Points, in no order, along strands that fork, close into loops and pass close to each other.
In the rows, zero is written as 128.
Two points are linked if the straight distance between their rows is under 158.
q926: [154 140 125 140 176 197 179  97 117 107 156 188 140 139 112 107 143 122
  87 165 161  94 120 127 192 169 143 141 118 101 156 147 155  44 116 133
 172 105  38  88  73  73 107 127 146 108 137 111 247 120 149 115  76 185
 101 138  69 124 135]
q10: [123 165 140 112  90 123 129 148 104  92 143 105 148 174 114 122  94 148
 137  87 148 158 108 125  97 117  53  88 128  85 161 130 115 149  88 150
 100 167 157 180 127 172 141 125 121 160 129 130  88  98 121 108 114 107
 145  91 184  85 108]
q256: [136 168 118 121 110 170 162 103  79  89 159 122 154 181 115 122 128 111
 127 119 157 122 145 114 113 133  98 119 124 125 160 137 133  89  95 152
 132 138  96 140  81 138 133 109 144 130 132 126 162  97 146 145 102 130
  97 109 151  74 126]
q658: [141  90 117  96 103 137 127 130 156 124 139 172 127 114 165 120 114 106
 107 141 136 145 137 133 131 145 156 149 110 124 158 116 151 136 156 107
 132  80 121  81 146  79 114 185 117 140 131 133 138 143 150 125 155 123
 141 143 153 163  80]
q828: [175 151 136 114 139 134 118 159 119 137 109  68 116 166 111 134  88 141
 162  78 118 171  70 152 117  99  95 103 125 109 132  83 129 148 111 143
 116 172 134 156 103 198 151 113 146 196 137 133 100 139 126 125 152 120
 146  68 176 116  62]
q713: [123 136 141  95  78  87 121 169 146 101 140 146 126 128 150 111  89 143
 100 114 159 158 118 122 119 136 113 101 113  97 175 137 132 160 125 128
  96 125 170 142 174  97 134 176  98 146 138 147  96 130 122  80 129 101
 160 156 143 136  90]
q700: [162  91 110 135 149 103  80 122 164 147  93 153 107  77 170 153  89 137
 104 168 134 136 125 132 170 121 156 139 136 124 131  69 150 158 157  99
 126 124 117  73 159  83 105 167 123 142 112 173 119 185 149 115 169 144
 166 167 152 177  95]
q495: [100 181 125 152 162 154 148 161  73  93 144 117 121 150  70  76 165 164
 136 116 182 125 149  99 151 100 148 101 136 147 135 166 107  71 103 172
  92 144 132 141  62 153 153  97 195 123 165 144 180 125 141 114  79 124
  88 120  56  53 187]
q725: [177 126 106 113 119 137 140 118 141 136 131 158 126 128 159 134  98 110
 114 145 106 122 132 157 121 169 142 157  87 144 137 137 174 121 168  77
 171  64  76 105 173  97 125 156  79 126 112  85 123 132 116 139 109 143
 131 187 105 158 100]
q800: [ 69  94 169 149 127 111 137 148 184 164 124  82 162 119 120 121 171 128
 159 116  79 119  87 160 111 127 137 145 142 125  50 187 105 154 122 121
 147 142 162 182 151 165 135  68  99 104 139  87  81  78  95 151 124 104
 126 102  86 125 161]
q174: [105 109 141 125 140  88 105 192 145 164 119  89 109 119 123 107 132 141
 167  79  87 164  93 154 118 107 171 146 130 150  73 133 111 149 163 129
 113 141 177 139 133 170 168 117 146 152 132 113  90 139  81 107 142  85
 126 108  78 149 144]
q443: [162  86 112  83  79 178 168 140 147 111 166 197 125 143 148  98 121 102
 107 108 160 163 133 124 138 171 175 146  88 110 203 160 154  87 162 131
 136  37  96  82 101  61 135 192 132 146 126  80 199 128 166 123 140 134
 106 122 136 137  60]
q142: [123 121 151  93  81 116 161 170 146 129 138 118 152 160 135  97 109 116
 135  98 106 143  98 177  90 148 108 142 100  92 118 166 140 141 125 131
 149 103 149 177 160 151 144 146  93 137 137  75  88  86 114 137 115 104
 128 119 130 124  99]
q583: [135 168 140 145 170 139 130 185  93 119 128 126 121 140  95  80 137 155
 118 104 174 137 114 122 180 118 160 107 117 139 138 146 117  92 129 163
  94 145 121 146  81 140 154 114 192 153 157 141 178 152 122 106  80 124
 119 143  39  70 151]
q217: [187 141  72 112 164 183 138 115  53 133 136 101 106 157  98 156 131 101
 160 114 121 131 147 106 123 116 146 148 126 190 149  89 151  62 154 151
 124 104  80  61  44 138 137 111 193 163 102 133 184 151 148 165 152 151
  91  93 159 115 118]
q838: [ 92 102 175 126  96  57  94 170 199 117 102 146 121  93 151 110 118 142
 105 129 159 166 102 158 150 118 136 117 138  84 114 139  99 187 145 102
 101 160 194 136 193 128 128 174 103 127 149 158  79 154 116  73 162  91
 172 147 125 158 134]
q948: [186 122  81  91  89 123  99 161  73 125 156 115 105 123 130 167  85 114
 152  93  85 159 164  97  52 132 153 131 109 190 157  97 153 139 175 120
 102  61 146  91 156 115 158 153 134 157  66 110 111 162  89 128 149 113
 130 138 172 138  92]
q317: [142 148 108 139 164 148 131 127  93 100 128 188 140  83 125 140 141 151
  92 173 157  85 173  85 164 166 137 123 126 157 161 154 137  88 129 110
 142  90  87  88 130  52 109 136 131  76 129 149 186 142 146  91  50 175
 130 209  84 140 186]
q234: [171 116 144 127 152 145 135  75 181 168 100 139 138 144 150 139  98 108
 107 139  98 107  89 183 150 150  88 165 116  85 113  96 160 138 123  91
 203 137  55 143 129 142 110 125  94 155 122  98 120 125 137 165 141 178
 135 111 145 158  61]
q117: [ 87 111 143 117 106  94 120 188 146 116 125 183  97 100 140  84 150 137
 108 133 162 152 148 126 160 146 192 131 122 150 139 162 118 126 174 115
  96  89 171 111 155  78 145 175 131 104 144 141 141 161 116  69 113  88
 126 185  64 131 155]
q745: [144 131 127  96  92  71  93 198 141 144 134 120  95 104 144 124 100 132
 145  94  93 173 106 147  83 136 164 128 102 155 129 127 121 185 182 120
  97 103 170 135 191 114 178 165 109 142 101 125  83 180  68  94 135  85
 161 175  94 164 115]
q744: [ 93 137 135 119 102 162 176 119 107  92 162 137 155 168 104  83 146 119
 124 132 172 140 142 104 139 120 104 120 124  97 147 149 118 104  85 158
 124 135 127 154  77 147 119 116 158 115 161 129 157  92 160 154 117 113
  81  81 154  74 125]
q904: [ 68 147 138 144 103 114 126 133  93  93 136 121 145 132  98 111 156 149
 132 137 176 134 161  78 129  86 107  93 148 122 143 130  81 122  77 162
  69 177 177 155  94 148 128 112 155 106 156 181 121 115 139 122 130  98
 114 105 145  83 183]
q706: [149 115 124 108 132 125 140 157 148 147 140 144 115 127 157  99 112 123
 124 121  91 124 115 174 128 168 167 158  98 153 101 154 165 114 165 104
 168  69 106 116 163 106 144 145 113 123 123  71 129 132 115 132 102 135
 119 177  52 159 119]
q476: [148 152 145 128 139 123 106 156 112 106 124 152 118 125 138 113 104 155
  94 132 211 148 116 104 186 126 122  93 129 114 177 110 121 125 115 142
  79 163 127 128 110 105 125 151 172 156 156 188 153 160 144  66 126 128
 153 159 123 103 117]
q684: [114 180 121 138 130 141 123 136  58  84 148 124 143 152  95 132 139 150
 127 132 190 131 162  67 138 102  95  85 138 144 166 114 101 107  88 167
  78 166 139 138  72 130 137 100 179 129 153 192 143 124 142 115 107 119
 119 123 151  64 165]
q204: [170 148  90  94  94 161 129 123  77  91 172 138 142 155 133 167  93 119
 121 106 154 136 151  80 102 137  93 100 112 127 205 112 155 101 125 129
 105  98 123 103 108 108 122 150 134 161 110 150 147 124 136 130 122 134
 134 105 202 110  75]
q415: [120 101 113 120 125 162 152  65 134 156 115 105 139 145 127 144 145  83
 138 152 121 108 146 126 116 112 119 146 148 125 112 108 138 125 117 117
 153 135 104 122 106 147  92 124 133 130 122 123 125 112 164 188 174 133
 108  61 205 143  90]
q99: [123 137 149 141 155  66  62 183 123 151 102  67 100  98 104 137 131 148
 169  84 100 162  87 137 106  90 130 116 144 137  91  92  86 177 130 135
  86 205 179 151 138 183 176 105 153 150 119 170  70 174  82  82 150 102
 162 101 122 150 158]
q306: [ 91 102 161 141 110 140 162  53 186 121 116 159 166 130 161 133 131 106
  87 181 121  83 126 152 142 157  74 145 121  51 113 153 129 144 100 111
 173 131  95 172 157 113  76 133  71  92 136 101 120  80 141 156 132 154
 130 125 161 146 116]
q116: [176 147  88 118 180 177 151  62  84 143 125 104 120 134 117 169 142  94
 152 134  98  94 148 119 115 128 133 157 140 176 117  97 159  73 136 127
 165 111  61  76  71 134 124  94 157 132 101 122 172 127 145 184 143 174
  87 111 134 125 127]
q175: [100 126 137 184 194 158 119  47 155 154  94  91 142 133 116 148 167 122
 144 163 116  77 122 131 153 111 135 127 172 155  72 128 126 115 100 132
 145 188  95 147  68 173  91  49 144  97 128 119 143  96 148 180 146 174
 112  85 110 106 154]
q166: [ 98 101 172 147 141  65 100 207 155 171 103  79 104 110 110 104 124 148
 164  76 115 178  62 160 138  88 153 136 142 125  86 131  97 167 145 126
  84 183 185 159 119 194 170 122 139 161 139 143  89 146  85  80 150  87
 147 100  85 150 152]
q297: [167 116 116 105 136 144 128 134 133 156 110  78 107 152 115 132  98 119
 168 110 105 166 113 150 109 100 127 129 136 122 113  79 138 140 125 133
 133 138 126 119 109 187 124 139 145 185 123 117  96 142 144 156 179 131
 127  56 185 157  62]
q326: [209 159  77 102 167 199 156 106  45 112 157 130 123 149  94 146 120 106
 148 120 145 135 137  87 127 139 135 131 116 164 186 120 168  50 146 147
 125  94  72  73  47 110 133 125 182 158 108 127 210 145 152 141 108 163
  87  98 142 104 109]
q530: [138 116 130 179 203 140  95  88 154 164  87 105 112 110 137 160 131 148
 127 165 119  92 102 152 191 108 152 144 157 157  66  92 140 140 126 120
 160 166  87 103  85 159 108  82 150 129 129 149 142 153 143 152 146 183
 135 129  92 132 144]
q475: [134 155 123 165 162  79  60 149 103 151 105  71 103 103 116 171 136 149
 161 101  98 135  97 138 103  98 122 104 144 169  87  84  96 167 133 135
 109 187 154 130 132 162 164  73 151 140 106 164  82 181  92  98 138 121
 151 135 110 140 172]
q887: [147 104 134 133 152 150 134  56 161 162  99 101 126 135 149 152 120 101
 127 154 105  98 119 144 135 126 105 151 155 106  93  94 139 143 120 100
 190 145  82 139 122 157  86 116 108 131 118 108 114 123 139 182 168 163
 124  84 172 158  81]
q177: [137 155 150 128 113 135 130  98 129  95 128 149 157 149 157 148  90 147
  84 144 171 108 109 143 152 147  47 101 114  52 173 116 129 145  75 134
 134 176 104 165 137 125 101 130  95 134 134 140 120 106 138 108 112 147
 154 134 171 107  94]
q889: [116 128 115 139 140 128 118 159 105 108 126 188 127  70 127 125 153 147
  91 151 159 115 170  80 164 158 164 117 127 172 153 154 131  97 158 118
 110  76 130  96 146  54 134 158 139  90 133 160 175 157 130  92  75 137
 133 212  81 130 180]
q538: [ 94 119 120 117  99 104 115 131 124 110 127 132 134 122 124 137 133 125
 121 131 139 140 159 103 106 110 132 125 138 131 142 127 101 149 116 131
  97 123 184 124 154 113 124 154 117 101 137 167 110 125 128 119 146  85
 136 125 172 138 150]
q457: [118  71 146 120 134 136 149 177 190 175 112 120 112 131 146  76 142 117
 137 116 105 148  83 191 177 131 192 179 115 128  73 146 133 116 161 124
 155  95 120 121 107 142 135 135 131 150 156  80 141 127 142 153 147 103
 103 115  49 147 123]
q644: [148 184  80 160 164 122  84 138  30 110 133 103 113 102  87 177 149 148
 149 110 117  95 170  93  89 127 121 109 129 205 135  99 121 110 144 151
 107 146 127 117 144 115 164  84 156 101  90 149 123 164 104 111  89 141
 140 193 111 102 205]
q912: [130 158 138 113  93 108 143 176  95  90 163 175 116 133 124  90 111 154
 107 102 149 138 148 100 120 155 123 101 101 127 172 167 121 126 131 141
  99 101 151 150 174 100 163 156 124 133 143 124 133 128 105  84  64 114
 137 203  76  86 141]
q871: [151 102 114 102 129 180 177 145 142 121 163 191 115 136 125  81 141 122
 107 128 162 137 128 127 172 158 188 158  96 122 175 150 142  66 158 130
 152  64  93  74  88  70 122 171 151 130 140  96 211 123 167 109 119 134
 100 131  90 135 109]
q456: [199 117 109 107 154 110 103 129 148 165 103 120  96 113 159 157  83 130
 148 117  79 161  96 153 135 120 145 148 117 149 111  73 148 155 154 102
 149 123 106  92 149 137 146 140 132 178  95 127  99 175 123 149 159 152
 146 141 137 175  64]
q518: [154 133  88 124 147 165 132  60  89 146 131 115 132 117 125 194 134  99
 148 143  94  93 178  99  89 124 124 145 131 177 136  98 147  96 137 114
 154  83  97  75 103 107 120 124 128 112  94 128 148 129 141 176 140 154
 113 123 187 152 127]
q959: [135 130 148 142 161 186 172  51 143 140 127 151 143 148 138 136 137  93
 102 159 119  71 113 169 159 163 100 153 122  94 108 140 158  92 111 116
 193 126  51 137  95 120  92 117 108  95 126  88 184  97 134 161 114 182
  99 123 110 140 118]
q780: [174  86 118 125 142 102  93 134 181 163  87 131  89  89 150 136  94 134
 131 147 117 151 103 149 177 105 163 144 145 123 104  66 141 156 155 108
 129 133 118  87 140 131 116 143 137 170 128 150 109 177 149 125 191 136
 163 129 148 181  84]
q54: [133 111 120 127 124 110 105 113 146 121 110 154 131  93 161 149 108 126
  99 158 142 122 140 125 154 140 142 137 135 129 158 101 138 150 140 101
 137 113 127  87 152  82 105 165 104 115 127 160 119 153 132 113 140 124
 164 177 154 161 113]
q492: [ 94 113 135 137 124  83 101 139 143 126 112 105 131 113 127 137 138 125
 138 134 127 148 136 115 110 104 126 118 152 122  98 112 102 173 124 127
 103 161 188 136 151 150 123 127 131 110 128 156  86 138 109 109 157  93
 157 112 156 136 152]
q343: [102 101 110 143 132 133 112  50 139 155  99 101 136 122 114 157 138  99
 142 164 125 106 160 100 100  97 113 125 172 118 112  86 110 150 103 109
 135 142 126 125 130 146  83 111 119 102 113 148 104 120 163 162 182 137
 132  71 228 150 118]
q482: [100 146 158 138 130 137 153 142 120 136 123  79 153 169  95 110 151 121
 152 102  98 121  96 163 118 117  99 117 133 114  99 163 112 121  88 157
 136 164 132 185 112 193 141  81 123 136 139 102 112  75 118 146 119 115
 109  84 109  86 134]
q316: [118 157 162 144 157 195 190  51 140 133 124 138 158 158 110 132 166  89
 109 156  93  54 111 154 137 166  86 159 119  95  86 160 155  72 106 136
 198 135  42 176  83 133 106  83  95  92 127  57 189  67 127 172  96 189
  79 118  75  98 144]
q191: [ 57  78 178 154 141 120 142 183 190 167 119 101 147 122 122  80 180 133
 155 104  86 122  79 170 151 126 169 158 148 135  43 203 112 128 139 127
 135 144 160 179 118 170 133  78 110 111 165  77 109  76  98 153 115  93
 106 107  37 120 173]
q773: [123 157 111 120 128 149 152 143 104  98 157 171 126 122 113  82 154 138
 105 139 150 103 154 100 145 149 142 136 115 136 151 176 132  71 129 142
 138  93 118 120 105  93 127 129 151  99 148 121 188 111 138 119  63 136
 107 166  70 108 169]
q377: [133 176 119 114 108 144 162 163  81  86 168 156 116 156 109  93 132 143
 105 109 145 123 151 112 103 153 108 115 107 130 158 176 128  89 119 148
 133 105 123 151 129 117 155 131 132 123 143 108 151  99 121 120  50 126
 111 174  81  85 150]
q918: [149 159 147 126 123 133 113 154 116 124 117  83 136 172 107 120  99 150
 130  93 150 157  83 141 137 104  79  93 136 102 159 100 115 151  87 152
  96 203 136 175 111 191 143 117 145 177 146 152 107 126 122 101 122 129
 148  83 165  94  85]
q929: [ 95 118 143 119 117 120 126 162 142 108 123 148 130 130 131  92 130 134
 104 145 199 165 124 112 177 107 151 113 139 108 154 127 105 131 119 138
  78 150 164 111 116 116 117 165 157 140 174 169 150 141 158  89 149  89
 139 119 137 125 125]
q559: [ 88 159 116 143  92 138 168  88  89  88 154 156 153 167 122 125 152 142
 108 146 111  69 163 110  96 137  40 115 108  99 148 177 129 110 105 147
 146 124 111 165 147 120 125 111  71  83 120  90 110  58 127 151  75 144
 107 161 130  74 186]
q765: [ 61  98 133 166 149 156 135  49 166 149 103 100 156 127 113 142 176 110
 142 167 116  92 148 108 131 114 140 130 178 138  75 148 114 132 111 124
 133 153 125 154 111 153  83  77 118  80 131 110 126  77 152 188 164 138
 103  73 141 115 154]
q282: [ 57 147 151 148  85 116 160 121 115 101 146 129 165 165 113 106 174 150
 121 149 131  97 151 109 100 120  55 109 125  87 124 182 101 133  84 158
 127 151 145 187 136 146 125  97  91  78 142 105  99  53 134 152  92 115
 111 137 121  73 193]
q739: [133 133 106 133 126 125 102  66 129 154 104  81 129 110 130 174 127 115
 154 135  97 112 159 125  70 106 101 117 156 125 104  74 113 161 117 118
 146 149 132 128 164 150 108 108 109 120  92 139  74 129 130 168 173 138
 148  96 212 158 118]
q122: [121  97 163 115 132 119 142 173 191 157 120 115 125 126 147  93 124 130
 129 111 104 145  63 192 162 134 150 156 123  96  92 156 128 137 137 117
 145 116 129 154 132 147 133 140 111 154 155  92 108 110 119 123 133 112
 136 121  71 152  97]
q72: [203 116 101 113 141  87  87 171 129 164 117 125  83 106 155 137  89 139
 145 114  81 165 101 148 139 124 175 122 113 181 122  85 155 161 178 111
 121 102 116  96 159 127 171 143 143 182  89 120 102 192 114 118 146 135
 140 182  83 168  89]
q881: [ 78 107 165 139 111  77 110 167 187 127 106 167 112  86 164 100 139 142
  99 154 166 147 113 146 163 125 163 129 133 109 112 161 104 158 150 113
 103 129 178 121 166  98 121 168 114 109 159 160 108 151 122  78 129  89
 159 172  88 149 152]
q615: [ 94  78 124 163 166 115 110  97 183 174  96  91 123  99 126 140 157 118
 160 152  94 118 121 130 123  94 170 143 175 136  52 103 106 157 135 107
 138 156 146 121 131 167  96  95 138 122 124 130  99 139 144 175 177 128
 126  75 146 162 138]
q532: [ 75 131 148 166 133 108 113 103 150 166 114  67 146 124 105 138 182 131
 184 119  60 107 122 131  66 123 113 128 145 152  64 159 104 171 130 133
 150 167 162 177 169 166 145  45  96  99 100  82  71  75 110 159 141 115
 129 104 109 125 184]
q596: [109 116 148 122 101  59  87 168 156 114 107 124 112  96 130 127 111 134
 133 117 131 170 117 137 103 100 115 105 145  98 125 109 107 185 128 124
  77 163 210 153 176 137 143 153 114 128 130 166  75 145  97  67 158  79
 169 117 172 161 123]
q697: [ 78  71 164 137 148 139 165 189 195 173 109  98 129 125 124  66 166 133
 159 101  89 138  61 188 165 122 211 179 140 132  51 191 126 113 161 130
 144 114 148 140 102 167 135 104 132 139 159  70 138 106 115 161 135 100
  89  93  28 123 146]
q199: [161  83 110  74  65 146 145 155 151 117 152 175 113 132 153 104 101 102
 126  94 132 169 141 119 112 155 174 145  87 126 186 139 156 126 169 125
 104  33 133  75 132  84 131 193 122 156 120  99 152 140 137 129 164 112
 112 124 162 149  48]
q65: [119 137 128 148 121 104  94  68 133 149  92  83 135 130 111 172 125 134
 153 124  89 115 126 141  76  92  52 110 140 100 107  92 108 189 105 113
 145 183 148 157 190 169 122  91  84 118  88 125  39 114 119 140 144 142
 167  92 214 146 120]
q440: [136 126 130  86  71  81 102 180 135 119 146 139 117 130 150 126  85 126
 132  96 115 164 132 128  82 133 131 113 114 124 153 133 126 171 156 120
  94  98 191 138 195 102 156 170 106 140 110 125  83 157  93  85 136  85
 159 157 146 149  98]
q342: [167 121 117  79  55 119 130 165 136 110 158 151 126 146 171 138  79 116
 131 101 111 164 135 136  74 159 130 124  88 123 173 145 155 154 152 108
 126  71 145 135 187 105 144 182  84 149  99 105  97 124 110 117 132 110
 138 150 176 152  63]
q327: [ 59 149 141 153 125  86 112 147 100 107 131 127 118 110 105 114 163 151
 133 135 173 134 154  95 130 112 137  97 147 146 105 140  88 124 126 147
  73 175 192 148 124 136 138 120 156  99 151 178 116 135 105  95 106  86
 123 128 105  94 208]
q503: [123 156 154 119 124 110 146 204  98 116 134 124 110 153 102  71 133 154
 135  92 168 156 114 124 158 129 148 113 115 133 138 160 105 110 128 156
  85 132 161 162 111 150 162 132 171 152 161 127 153 140 103  87  83  96
 123 131  38  83 141]
q845: [156 141 133 141 172 177 152  78 134 116 139 146 132 145 125 128 142 117
 101 162 139  91 108 160 174 159 115 144 118 112 132 124 157  86 105 125
 165 134  54 109  82 129 101 114 136 123 136 110 205 122 145 131 103 183
 114 124  84 117 123]
q110: [129  91 112 168 177 123 103  82 166 168  90 110  96  82 134 163 135 134
 146 155 109 119 130 141 172  81 174 147 168 145  58  75 117 144 147 106
 138 149 120  77 100 149  94 104 152 139 123 153 126 167 156 169 193 153
 133 100 135 165 130]
q955: [108  97 187 110  99 100 156 196 192 150 129 120 139 148 135  69 109 129
 137  85 102 165  64 194 130 140 125 161 110  75 108 183 118 153 126 139
 141 114 154 175 157 147 146 161  85 153 172  80  94  93 111 113 127  91
 132 106  99 152  82]
q936: [127 116 126  89  70 128 151 141 147 126 148 139 137 155 165 120 104 104
 117 117 106 138 134 166  78 161 114 146  93 110 134 157 146 138 134 115
 150  82 138 138 180 118 132 172  86 129 122  90  95 108 112 141 122 105
 128 138 149 141  96]
q719: [124 115  98 171 164  87  79 113 112 152 112  97  97  71 128 191 151 127
 165 143  88 125 169 109 113  90 173 123 155 197  76  71 121 151 158 122
 113 141 153  88 136 136 134  98 142 101  89 167  97 188  96 144 160 133
 139 142 137 161 192]
q427: [100 109 105 123 117 123 103 125 101 126 131 113 127 104 105 146 148 110
 142 138 141 123 179  85 114 100 144 125 147 158 136 112 108 127 123 121
  96 101 163  91 119 102 131 141 150 106 126 185 122 150 142 129 167 102
 125 122 180 136 160]
q812: [ 58 140 177 129  78  98 177 152 128  89 161 127 159 165 107  71 146 144
 122 137 155 141 130 105 111 107  68 100 128  65 125 174  88 134  62 169
 113 156 161 198 129 167 121 118 116 110 171 121 100  60 136 133 112  94
 104 100 130  61 169]
q519: [146 199  97 157 150 134  98 114  37 105 140 101 123 134  87 155 134 158
 129 121 152 105 162  91 117 109  93  86 134 171 155 116 115 106 101 158
 100 169 134 136 105 132 149  85 160 125 116 172 123 138 127 108  80 144
 135 157 126  78 184]
q568: [138 103 126 102 106 142 136 146 146 114 137 161 117 129 145 100 115 119
 107 123 174 164 118 132 162 133 161 130 117 110 172 122 129 112 140 135
 105 102 132  91 103  99 111 167 151 153 145 140 165 143 170 103 162 113
 126 123 135 135  86]
q952: [185 113  96  93 123  87 100 152 116 156 134 129  78 100 147 162  92 112
 147 116  68 157 154 115  95 129 182 137 108 204 124  84 150 155 184 113
 118  75 141  76 164 104 158 155 139 158  70 124 107 187  96 135 153 115
 133 171 126 176 105]
q202: [198 131 147 125 160 151 144  99 153 146 118 151 132 138 169 138  85 127
  98 137 120 110  71 184 180 165 121 144  90  95 134 108 173 122 129  95
 193 114  43 127 125 118 122 134 100 163 121 101 163 140 130 131 114 192
 133 156 104 148  68]
q59: [ 63  70 117 146 142 133 128  86 178 165 105  89 146 107 115 136 173  93
 155 164 106 118 152 104 103  89 170 138 184 145  61 127 110 155 137 117
 126 127 161 122 132 152  97  94 128  87 129 115 102 111 149 187 199 111
 102  62 169 159 163]
q822: [189 148 109 119 145 160 158 103 123 129 146 169 131 139 157 144  95 110
  95 140 131 101 114 139 146 179 115 134  92 125 161 132 175  97 138 106
 174  98  57 110 140  86 119 153 114 135 111  96 175 134 140 127  99 177
 122 165 113 142  83]
q158: [109 146 164 121  91  92 124 151 138 101 132 132 143 155 140 102 106 156
 111 117 166 153 102 142 127 119  81  97 120  73 155 142 117 154  95 143
 107 167 165 175 151 137 132 146 118 138 155 145  86 101 126  88 115 103
 155 124 143 102 118]
q312: [103 142 116 139 140 162 157 116  99  95 158 208 149 113 103 111 159 145
  90 165 159  79 181  74 151 162 118 124 129 125 168 177 138  67 110 141
 149  76  91 103 109  57 109 142 121  70 152 133 206 109 147 117  45 167
 114 181  87 108 183]
q101: [203 143  84  98 100 145 123 145  70 102 157 122 113 144 141 180  84 125
 138  89 128 156 156  83  80 136 127 113 111 162 198 112 168 113 154 119
  95  83 122 101 138 102 143 150 134 171  89 134 128 150 124 118 124 124
 132 137 176 115  73]
q219: [ 99 122 138 169 133  96  93  95 161 160  97  77 141 113 120 158 145 130
 164 125  77 120 113 142  68 104  91 125 142 119  77 119  99 190 123 118
 140 178 162 166 180 171 135  68  71 100 100 107  48 105 101 147 141 121
 158 108 148 156 153]
q573: [154 153 146 131 127 130 118 120 135  96 130 158 149 125 151 132  91 149
  82 151 183 120 115 122 172 150 102 111 120  98 170 118 136 125 101 129
 120 148 107 135 134  99 105 142 130 137 142 167 154 133 135  94 110 141
 160 164 132 120 115]
q980: [180 172  95 110 149 193 151 104  58  92 157 120 130 168  94 131 130 128
 131 116 160 120 140 102 123 140 105 117 117 150 177 116 144  69 115 154
 125 129  91 122  68 133 130 118 170 149 130 136 190 136 148 132 100 146
  97 105 140  80 116]
q699: [127 129 136 197 218 123  94  69 160 175  77  85 127 104 118 171 152 141
 155 139  97  88  96 155 165 102 155 150 178 160  49 103 125 133 123 122
 149 191 101 129  86 186 103  49 141 126 121 125 121 138 125 171 150 174
 126  97  91 124 155]
q370: [138 136 122 106 110 110 128 177 100 109 146 181 112 110 141  98 116 139
 109 110 144 141 161 102 120 158 162 126 116 168 161 163 134 116 156 122
 104  68 141 113 161  64 153 172 132 118 126 126 149 149 113  89  82 123
 135 206  81 123 140]
q854: [137 135 116 173 165  71  57 116 108 159  96  75 103  78 129 184 128 139
 161 123  99 137 130 124 108  80 133 106 157 162  92  55 107 183 132 126
 126 195 151 115 146 160 140  92 141 125  89 181  78 191 104 123 166 133
 158 126 158 164 163]
q616: [153 151 126 113 106 160 141  87 118  91 141 144 150 156 140 149  95 127
 102 131 156 114 132 111 121 143  78 103 125  89 189 103 145 127  90 126
 130 146 100 130 113 123 104 152 123 140 128 141 135 109 150 132 139 137
 129  95 209 109  75]
q599: [104 142 116 140 121 156 148  55 107 108 130 132 158 146 128 153 149 118
 115 155 117  78 170 119 106 142  74 128 128 110 129 144 138 117 108 122
 154 123 105 148 127 110 110 110  91  86 112 110 125  80 148 155 112 153
 113 141 154 116 158]
q698: [126 115 127 112  83 111 116 104 155 101 127 175 153 104 168 162  98 129
  85 152 149 118 149 114 132 158  99 121 131  89 184 107 132 160 114 105
 127 116 133 104 177  63  92 187  83 118 133 164 119 118 149 119 148 132
 159 154 205 156  98]
q356: [114 119 100 132 134 101  80 124  98 141 121 105 123  95 120 188 146 111
 154 133 104 126 180  84  94  93 159 125 143 188 115  71 117 159 144 127
 109 121 175  88 138 121 131 123 141 107 102 180 108 175 118 141 176 100
 139 114 183 162 170]
q641: [ 85 109 142 128  99 140 142  68 163 105 129 164 164 119 150 145 131 116
  84 163 153  96 150 122 136 138  76 130 128  65 151 135 123 138  90 108
 143 128 118 130 155  98  77 157  81  93 146 142 120  96 154 137 142 132
 136 127 197 153 118]
q168: [ 95 100 147 133 108 129 162  82 197 132 125 190 151 116 181 128 119 101
  83 173 113  99 118 173 149 179 102 159 113  69 109 161 140 134 120  97
 186 100  97 144 174  88  77 154  62  91 140  87 120  99 133 141 114 146
 140 155 117 167 110]
q30: [142 144  77 155 168 103  89 126  72 143 127  91  95  89 104 177 157 129
 150 123  92 118 174 102  99 115 168 131 141 221 102  97 122 117 160 137
 122 131 133  86 127 124 156  91 159 103  96 152 133 168 107 137 129 134
 124 167  98 137 189]
q731: [ 78 158 172 132 102 124 173 158 110 120 144  85 163 177  89  85 150 144
 159 111 130 151 103 131 107 102  73  98 132  86 119 166  98 133  75 174
 113 182 144 204 111 206 147  90 136 138 161 111 104  64 121 147 114 103
 102  72 129  56 148]
q489: [103 163 128 130 143 162 156 153  84  96 158 153 123 134  88  69 178 144
 124 125 180 117 180  88 150 127 145 122 136 131 144 174 106  62 113 160
 117 118 120 127  77 116 123 124 174 102 166 140 192 113 140 126  68 134
  87 136  67  74 179]
q975: [140 136  97 131 136 157 125  61  96 121 117 120 140 135 135 172 126 109
 117 148 119  91 159 116 106 135  91 133 134 146 138 103 137 124 117 109
 155 126 101 111 122 118 107 111 112 107 105 143 132 117 141 147 125 157
 132 140 174 127 133]
q906: [126 105 144  93  97  84 113 201 143 160 133 105 103 133 138  97 112 137
 162  85  78 174  94 164  91 119 166 152 104 160  91 147 115 164 167 123
 103 109 187 138 164 148 187 148 126 148 122  95  89 155  71 104 147  79
 137 129  87 158 123]
q359: [184 130 117 116 138 199 193 124 110  99 186 205 133 154 115  83 131 124
 100 134 167 118 121 121 165 176 156 143  96  95 191 159 153  43 131 154
 159  86  61  95  73  81 129 161 160 143 131  87 249 122 150 113  80 165
  89 122  86 113 100]

How many points has the smallest loop of links through each point below? Write none if it is on no loop.
q59 -> 7
q889 -> 7
q476 -> 16
q926 -> none
q492 -> none

A fork is a point with three links, a tip a point with one. Leave the first point through the second and follow the links. Name the first fork or tip that comes.
q780, q456 -> q658
q745, q906 -> q719
q122, q457 -> q706
q482, q731 -> q744
q199, q443 -> q316
q101, q948 -> q54
q822, q202 -> q440

A piece is all that can be reached along the links. How many separate loops has the piece of each point below (a circle has one, a figure eight two, a Y none), and how many tips (points with one link)?
q906 -> loops 1, tips 4
q116 -> loops 0, tips 2
q698 -> loops 1, tips 2
q699 -> loops 1, tips 0
